A landscape with many peaks, sampled at points; each row gives a point and its height.
From any point a climber takes the steepest step (rise divided by distance) to one of its 6 nearest points. It stops when none of these is higher. Distance is the straight distance between rows; heights are no part of it.
Geki: [ 13   0  20  31 -21   4 -34 -15  29  19 -10  22 -43  29  -5  18  26   0
   0   0 -17]  h=405
Tovek: [ 21  31   9 -30  20  22   1  -5 -22 -41   1  11  21  31  10 -17  10 -13
  39  23 -49]  h=446
kod: [  2  -4  23  20 -12   0 -27 -14  42  26   8  32 -27  20  22   0  13  19
   3 -23   5]  h=404
bule: [  1 -12  16  -5   5  12   7  -8 -10   5   5 -42  10   8  -8   5 -12  25
 -20  11  -8]  h=452
pilo: [ -8   3 -33  49 -31 -20  -6   9  -9  13 -10   8 -39  -6 -39   6 -13   6
 -22 -55  46]  h=346
padav: [ 10  31   7 -27  19   3   1   2 -25 -35   3   3  15  25   8  -5  11 -20
  39  20 -51]  h=396
rer: [ -2 -15  10  -4   0 -15   1   1 -33   4  15 -50  23 -11  -8  -1 -16   9
 -31  16 -16]  h=638
Butan: [-14  -8  -3 -39  62  -5   7  28 -25   7 -16 -27  43   0  18 -23   1  32
  37  42 -33]  h=103
miver: [  2   9   8   5   0  43 -10 -11   6 -17 -28  42 -15  10  -5  13  14 -40
  -4  24   6]  h=438
sud: [  2  -9  20   8   7  -4 -10 -10  52  24  10  17 -28  16  11 -13   4  22
  -4 -19  17]  h=456
pelit: [-18  -2  16 -13 -14 -19 -19 -11 -10   6   6  -6   4 -29 -12 -28  -9   4
   8 -23  26]  h=212
tez: [ 11  25  20 -51  11  25   4  -6 -28 -44  -2   3  24  13  18 -10  -5 -11
  46  44 -45]  h=335
kuzum: [ -2  -2 -12   2  15   1   5  14   7   2  -4  30  11 -13  39  13  -4 -26
  10  48 -16]  h=273
der: [  3   0  -4  -5  -3  18   2  -8  23  12  13 -13  -2  21  14  34   8  12
 -21  17 -13]  h=555
Kozop: [-10   1 -18 -37  51  -7  16  20  -8  10 -19 -29  27  13  29  -5  13  15
  43  37 -30]  h=183
Bolig: [  9 -26   1 -35  40 -20  16  14 -39   8   3  -7  44 -29  15 -23 -15  19
   8  44 -22]  h=546
Kire: [ -5   4 -13  -7  32 -10  15  20  10  -2  -8  13  16   0  34  -8   3 -18
  24  37 -23]  h=31
mam: [ -3   8 -25  41 -26   4   0   6  -8  20  -9   2 -45   2 -38  -1 -10   3
 -32 -55  38]  h=395
Rupes: [ 23   8  11  13 -10  33 -27  -6   8 -13 -16  34 -19  20 -12  28  32 -30
 -11  14  -7]  h=445
nela: [  4  -2 -17  -9 -12 -37 -11   6 -13  23  19 -13   9 -40 -13  15  20   1
  -2 -45  28]  h=367
relif: [-24  -5   2 -15 -22 -31 -12   0 -16  12  12 -15  20 -45  -6  -2   7   2
  12 -28  33]  h=303
Dof: [ 23  -6  30  49 -25   2 -35 -14  40   7 -10  55 -50  19   3  10  17  -9
  -7 -14  -6]  h=248
tagep: [-41  -8 -18 -20  -9 -33  26   7  -3   1   3 -65  40 -44   5  -7 -23  25
   3  10  32]  h=560
nakoz: [-13  -2  24   4   0   5 -12  -2  28  17  -1 -12 -17  23   4  -4   3  30
   0  -3   5]  h=605
tob: [ 21 -13  16  11  -8   6  -2 -33  44  19  15  38 -22  -1   7  -9   8   9
 -16 -36  34]  h=293
zudu: [ -2  22  11 -48  21  13   4   2 -29 -43  -5  -9  26   8  18   7   3 -20
  51  30 -60]  h=342
Girav: [-13  11  16 -45   1  31  31   3 -44 -57  -9   8  24   9  48 -23 -30  -1
  48  45 -55]  h=284
let: [  4 -13  16   2  -7  10 -16  -8  44  27   2   6 -22  10   4   1   3  35
   1 -13   3]  h=528
far: [ -8  12 -14  -9  36 -14  10  23   3  -3  -7 -10  24  19  34  -4  13  -8
  38  32 -44]  h=193
kinak: [ -1   4  -1   2  -2  27   4   1   6  -7   3  14  -4   5  18  34  13 -24
 -17  37 -17]  h=557
mamuv: [ 11  -6 -21  10 -17 -43  -5  10 -20  11  19 -14 -12 -31 -26  -3   8  -1
 -13 -52  39]  h=647
Buzo: [-11 -12  -5 -13   3 -55  34  -3 -25  -1  26 -61  60 -29  13  -3 -15  22
  -4  16 -22]  h=571
tefu: [ 29  -6  -8  12 -14  -2  -6  -1   7   7  15   7 -16  -9 -34  -9   4  -7
 -29 -49  39]  h=327
tumaz: [-11  10  13 -43   9  39  15  -5 -39 -58  -7  14  24  24  36 -22 -24   6
  47  51 -47]  h=277
Nubi: [ 10  15  -1  18  18  29   5   7  19 -46 -17  32  -3  54   2 -32   6 -27
  21  31 -24]  h=246
duveb: [-41  -6  -2 -21 -20 -31   6   0  -6  11   7 -43  30 -47   3  -7  -9  12
  10 -10  40]  h=566
zodas: [  1  11   2  16   7  30   5  10   9 -30 -23  42  -5  26   3 -13  -2 -48
  10  36  -8]  h=627
dok: [ 12   7 -20  32 -24   3   8  15   5   2   5  -4 -38   1 -38  -4  -1  -9
 -36 -53  42]  h=374
tup: [-22  -8  -9  -1  -5 -51  38   8 -27 -10  16 -71  46 -20  16   0 -17  21
  -8  19 -10]  h=619
nid: [  7  -3  11  14 -16  13 -24  -5  26  13  -7   9 -16  15   6  34  28   6
  -5   5 -22]  h=591
lovo: [  5   2  -9  -4   6  20  11  -3  17   5   7  -1  11  -9  24  27   0 -12
 -26  28   0]  h=635
sufo: [-11   6 -19 -14  45 -17  12  25  -3  -1 -20  -3  29  13  32 -16   1  -1
  31  36 -34]  h=189
zoza: [-23  -6  25  -1  -8   0  -7 -12   1   6  -4 -27  -4   0 -11 -25 -14  28
  -6  -6  17]  h=334
sumu: [-39 -14  19 -15 -16 -25 -19  -4 -14   9   6 -29   9 -33  -6 -13  -5  14
   8 -14  29]  h=401
zutu: [ -8  32  -5 -52  22   3  14   0 -18 -22  -2 -18  27   5  23   8  13 -22
  52  25 -50]  h=329
Ruzop: [ -3 -22  10  -4   1  -7  19  -2 -32  -2  19 -49  23  -8 -11  -2 -19  12
 -29  24 -12]  h=626
sov: [ -6  10  -6  13  19  -6   2   3   7 -14 -19  20   0  11  29  -7   7 -34
  24  42 -29]  h=260
lil: [ 21  -7   8 -10  -3  -9 -11 -12  -3  16  15  10  -6 -14 -23 -22  -2  -5
 -15 -48  38]  h=263
Lagin: [  1  22  -1   6  27  -8  11  12  -5 -26 -10   7  13  24  17 -14  12 -20
  38  26 -52]  h=269
kad: [  4 -25   8 -23  18 -29  13   4 -39   5  21 -27  48 -39   5 -15 -16  13
  -1  31 -27]  h=628
tined: [ 18  -4  -3   3 -22 -18  -9  -2 -12   3  17 -10  -2 -23 -32 -12   5 -10
 -17 -51  31]  h=408
minin: [ 17   1  16  17 -14  24 -36  -1  16   3 -16  26 -33  26 -15  36  24 -17
  -3   4 -28]  h=491
tar: [  1  -2   1   8  -3  17  -7  -4   5  -8 -11  30  -2  -3  23  25   6 -39
  -3  38 -11]  h=539
pera: [ 20  17   7   3   3  64 -32  -7  30 -25 -25  63 -30  33 -21   8  30 -26
  -2  13  13]  h=151
rari: [  7 -20 -11 -25  39  -6  11   8 -12  13   3   3  38 -15  32  -8  -8   3
   2  41  -9]  h=321
Kizo: [  5 -25   3 -21  40  -9  19   7 -21   6   4  -7  35 -22  17 -19 -15  21
  10  46 -12]  h=503
nadem: [  4   1   3  -3  -4  17 -14  -5  22  12  -4   2  -7  16  13  43   6   2
 -22  21 -11]  h=579
til: [ -8   0   2  12   9  19   7   2   1 -18 -20  34  -5  13  10  -9  -6 -39
  15  38 -11]  h=462
fug: [  3   3   6  12 -14  34  -9  -4   2 -17 -15  31 -11   5   1  24   8 -37
  -4  25 -15]  h=561
Dal: [-21  -4 -35  39 -41 -19   9  -2  -7  26  -3  18 -35 -37 -19  22 -24  25
 -27 -34  53]  h=169
sif: [ -9 -10 -15 -22 -24 -37  -6   0 -12  17  14 -29  30 -46 -12   5  10   8
   4 -37  39]  h=317
vep: [  7 -11 -11 -14  22  17  15   6   3   6   7  -1  16 -10  22  15  -1   6
 -26  34  -5]  h=235
soza: [ 14 -17   4 -16  27   9  18  -1 -20   0  24 -24  27  -7  12   3 -15   8
 -23  29 -13]  h=567
tipar: [ 23   1  -3   2  -8  13   5 -10  24  11  21  21 -18   1 -24 -15   4  -3
 -19 -52  42]  h=386
desu: [ 28   7 -19  17 -14  15   6  -5  21  -4  15  13 -25   7 -27  -5  -7  -1
 -36 -63  43]  h=521
suni: [  9  -6 -25  28 -18 -31  -4  11 -18  11  18   0 -20 -21 -32   9   8  -3
 -17 -53  30]  h=485
mor: [ -4  -2 -30  45 -22 -24   4  13 -15  16   1  -2 -26 -13 -34  15  -2   5
 -15 -58  30]  h=387
teten: [ 19  -4   7   8 -17   2  -7 -23  47  10  19  50 -27  -4  16  -1   1   1
 -26 -52  32]  h=306
Nuv: [ -7  15  -5  -5  29 -22  13  16   2 -16  -8   7   7  18  33  -5  10 -22
  33  31 -35]  h=99
mezar: [ 12   3  10  10 -21  20 -22  -7   9   6 -15  13 -25  16   0  40  20 -18
   2   5 -21]  h=622
nal: [ -9 -16  10  -1  -8 -32  16  -3 -33  -8  13 -58  36 -21  -2   0 -13   4
 -13  19 -19]  h=636
vud: [-17  -3  24   0   1  13  -6  -7  20  15 -10 -26  -9  17  -3  -3 -13  37
  -5  -1   6]  h=495
tati: [  5  26  -2 -28  25  -5   0   5 -14 -27  -7 -15  22  21  14  12  14 -18
  50  31 -61]  h=305
zonem: [ -7   2 -23  48 -21  12   3  11   2  20 -19  10 -48   1 -45  -4 -22   9
 -30 -60  50]  h=625
goza: [-30 -15  18   3 -11  -8  -4  -6  -8   6  -3 -48   0  -9 -11 -22 -17  21
  -7  -3  10]  h=479
Kofa: [ 27  -9   9  22 -24  10   4 -27  54   8  17  46 -29  -5   7   9   0  -9
 -26 -47  23]  h=274
Ketu: [ 34  12   9  18 -16  42 -36  -7  26  -2 -21  40 -36  37 -30  24  42 -22
 -16  -2 -17]  h=298
zavom: [ -8  15 -13 -30  43 -15  12  20  -7  -9 -19 -23  40  15  27   4   7   4
  46  33 -53]  h=249
sipu: [ 13  14   7   6   0  64 -14  -7  14 -22 -25  53 -24  22 -20   8  22 -38
   0  26  15]  h=205
neni: [ 14  -1 -16  30 -18 -16  -1  12 -13   8  10  -5 -17  -8 -40   2  -6  -9
 -28 -60  32]  h=366
fot: [-11  -8 -13 -46  53  -5  16  20 -23   8 -20 -37  42   0  18 -11  -6  17
  36  35 -36]  h=86
Zato: [  5 -21   5  -8  20 -10  14   1 -39  -3  17 -34  29 -14   6  -8 -16  14
 -24  29 -19]  h=657
modu: [-42 -10   4 -11 -24 -31  16   3  -8   8   1 -50  35 -38  14  -7 -15  28
   2   0  23]  h=656
mova: [ 28  10  25  29 -16  16 -39  -1  19   8 -15  31 -39  30 -26  15  27 -14
  -8   2 -11]  h=304
nibe: [ 22  30   5  -9  24  16   2  12 -11 -40  -1  20  12  45  -1 -21  14 -20
  36  18 -43]  h=649
poni: [-11  18 -18 -53  44   3  17  14 -15 -18 -12 -42  47   6  31  12   5  10
  44  33 -55]  h=267
Loraz: [ -6  -3 -36  35 -25 -45  14  18 -11  29   9 -14   1 -23 -17  12   0  12
  -5 -43  40]  h=460
Bine: [-14 -16  27  -2   0  -3 -16  -8  10   8  -1  -9  -5   3  -8 -29 -17  29
  -6  -1  18]  h=379
dep: [ 22  -7  22  35 -35  -2 -15 -21  48  13   9  58 -43   3   7  -5   9  -8
  -6 -28   8]  h=280
nos: [ 14  13 -27  29 -17  18  11   6  17  10  -1   8 -42   6 -42   4 -11  -1
 -43 -72  42]  h=517
tuzaf: [  5  -5   0  -6   3  16   5   4  12   3   4 -24   2  23  10  16   1  16
 -31  20  -4]  h=451
Fiv: [-21   0 -25  38 -37 -18  -3  -5 -14  27  -7  24 -51 -16 -25  16 -20  13
 -12 -51  59]  h=251
rigiv: [-24  -1 -24  25 -43  -7  -4 -25 -19  37   0  42 -53 -35 -34  33 -22  30
 -19 -60  63]  h=107
befa: [  5  19  -2  16   9  39  -2  -1  26 -37 -22  39 -18  45   1 -21  -2 -24
   7  36  -4]  h=50
Podu: [ 16  -7   7 -12   0   3  -5 -12  14  10  18  14  -4 -11 -21 -19  -1   3
 -15 -43  39]  h=250
rem: [-37 -14   3   2 -24 -31  11  -6 -17  -1  12 -56  30 -21  -2 -12 -25  15
  -3   7  -7]  h=624
Topo: [ 23   5 -28  22 -13  19   8 -13  34   8  14  12 -31  11 -26   3  -1  -3
 -37 -69  42]  h=630
Neked: [  2 -10  22  -6   8   1 -18 -17  11  15  21  19 -10 -12 -16 -32  -5  21
   1 -32  39]  h=211
fut: [-45  -8  19   0 -18 -25   6   0 -19  -4   2 -48  13 -24  -3 -12 -24  19
  -3   1   5]  h=604

Call two points neighbours if one is among the 6 nearest of the other. Go from one point of each pair to the other, from neighbour to neighbour, staying as high as possible. Name the lowest point that can't be avoided.
mezar / modu => goza
zodas / mamuv => sif
nakoz / mezar => let
Topo / zonem => nos
Zato / nibe => sov
mezar / lovo => nadem
zodas / mezar => fug
Topo / mamuv => mor
modu / Zato => rem
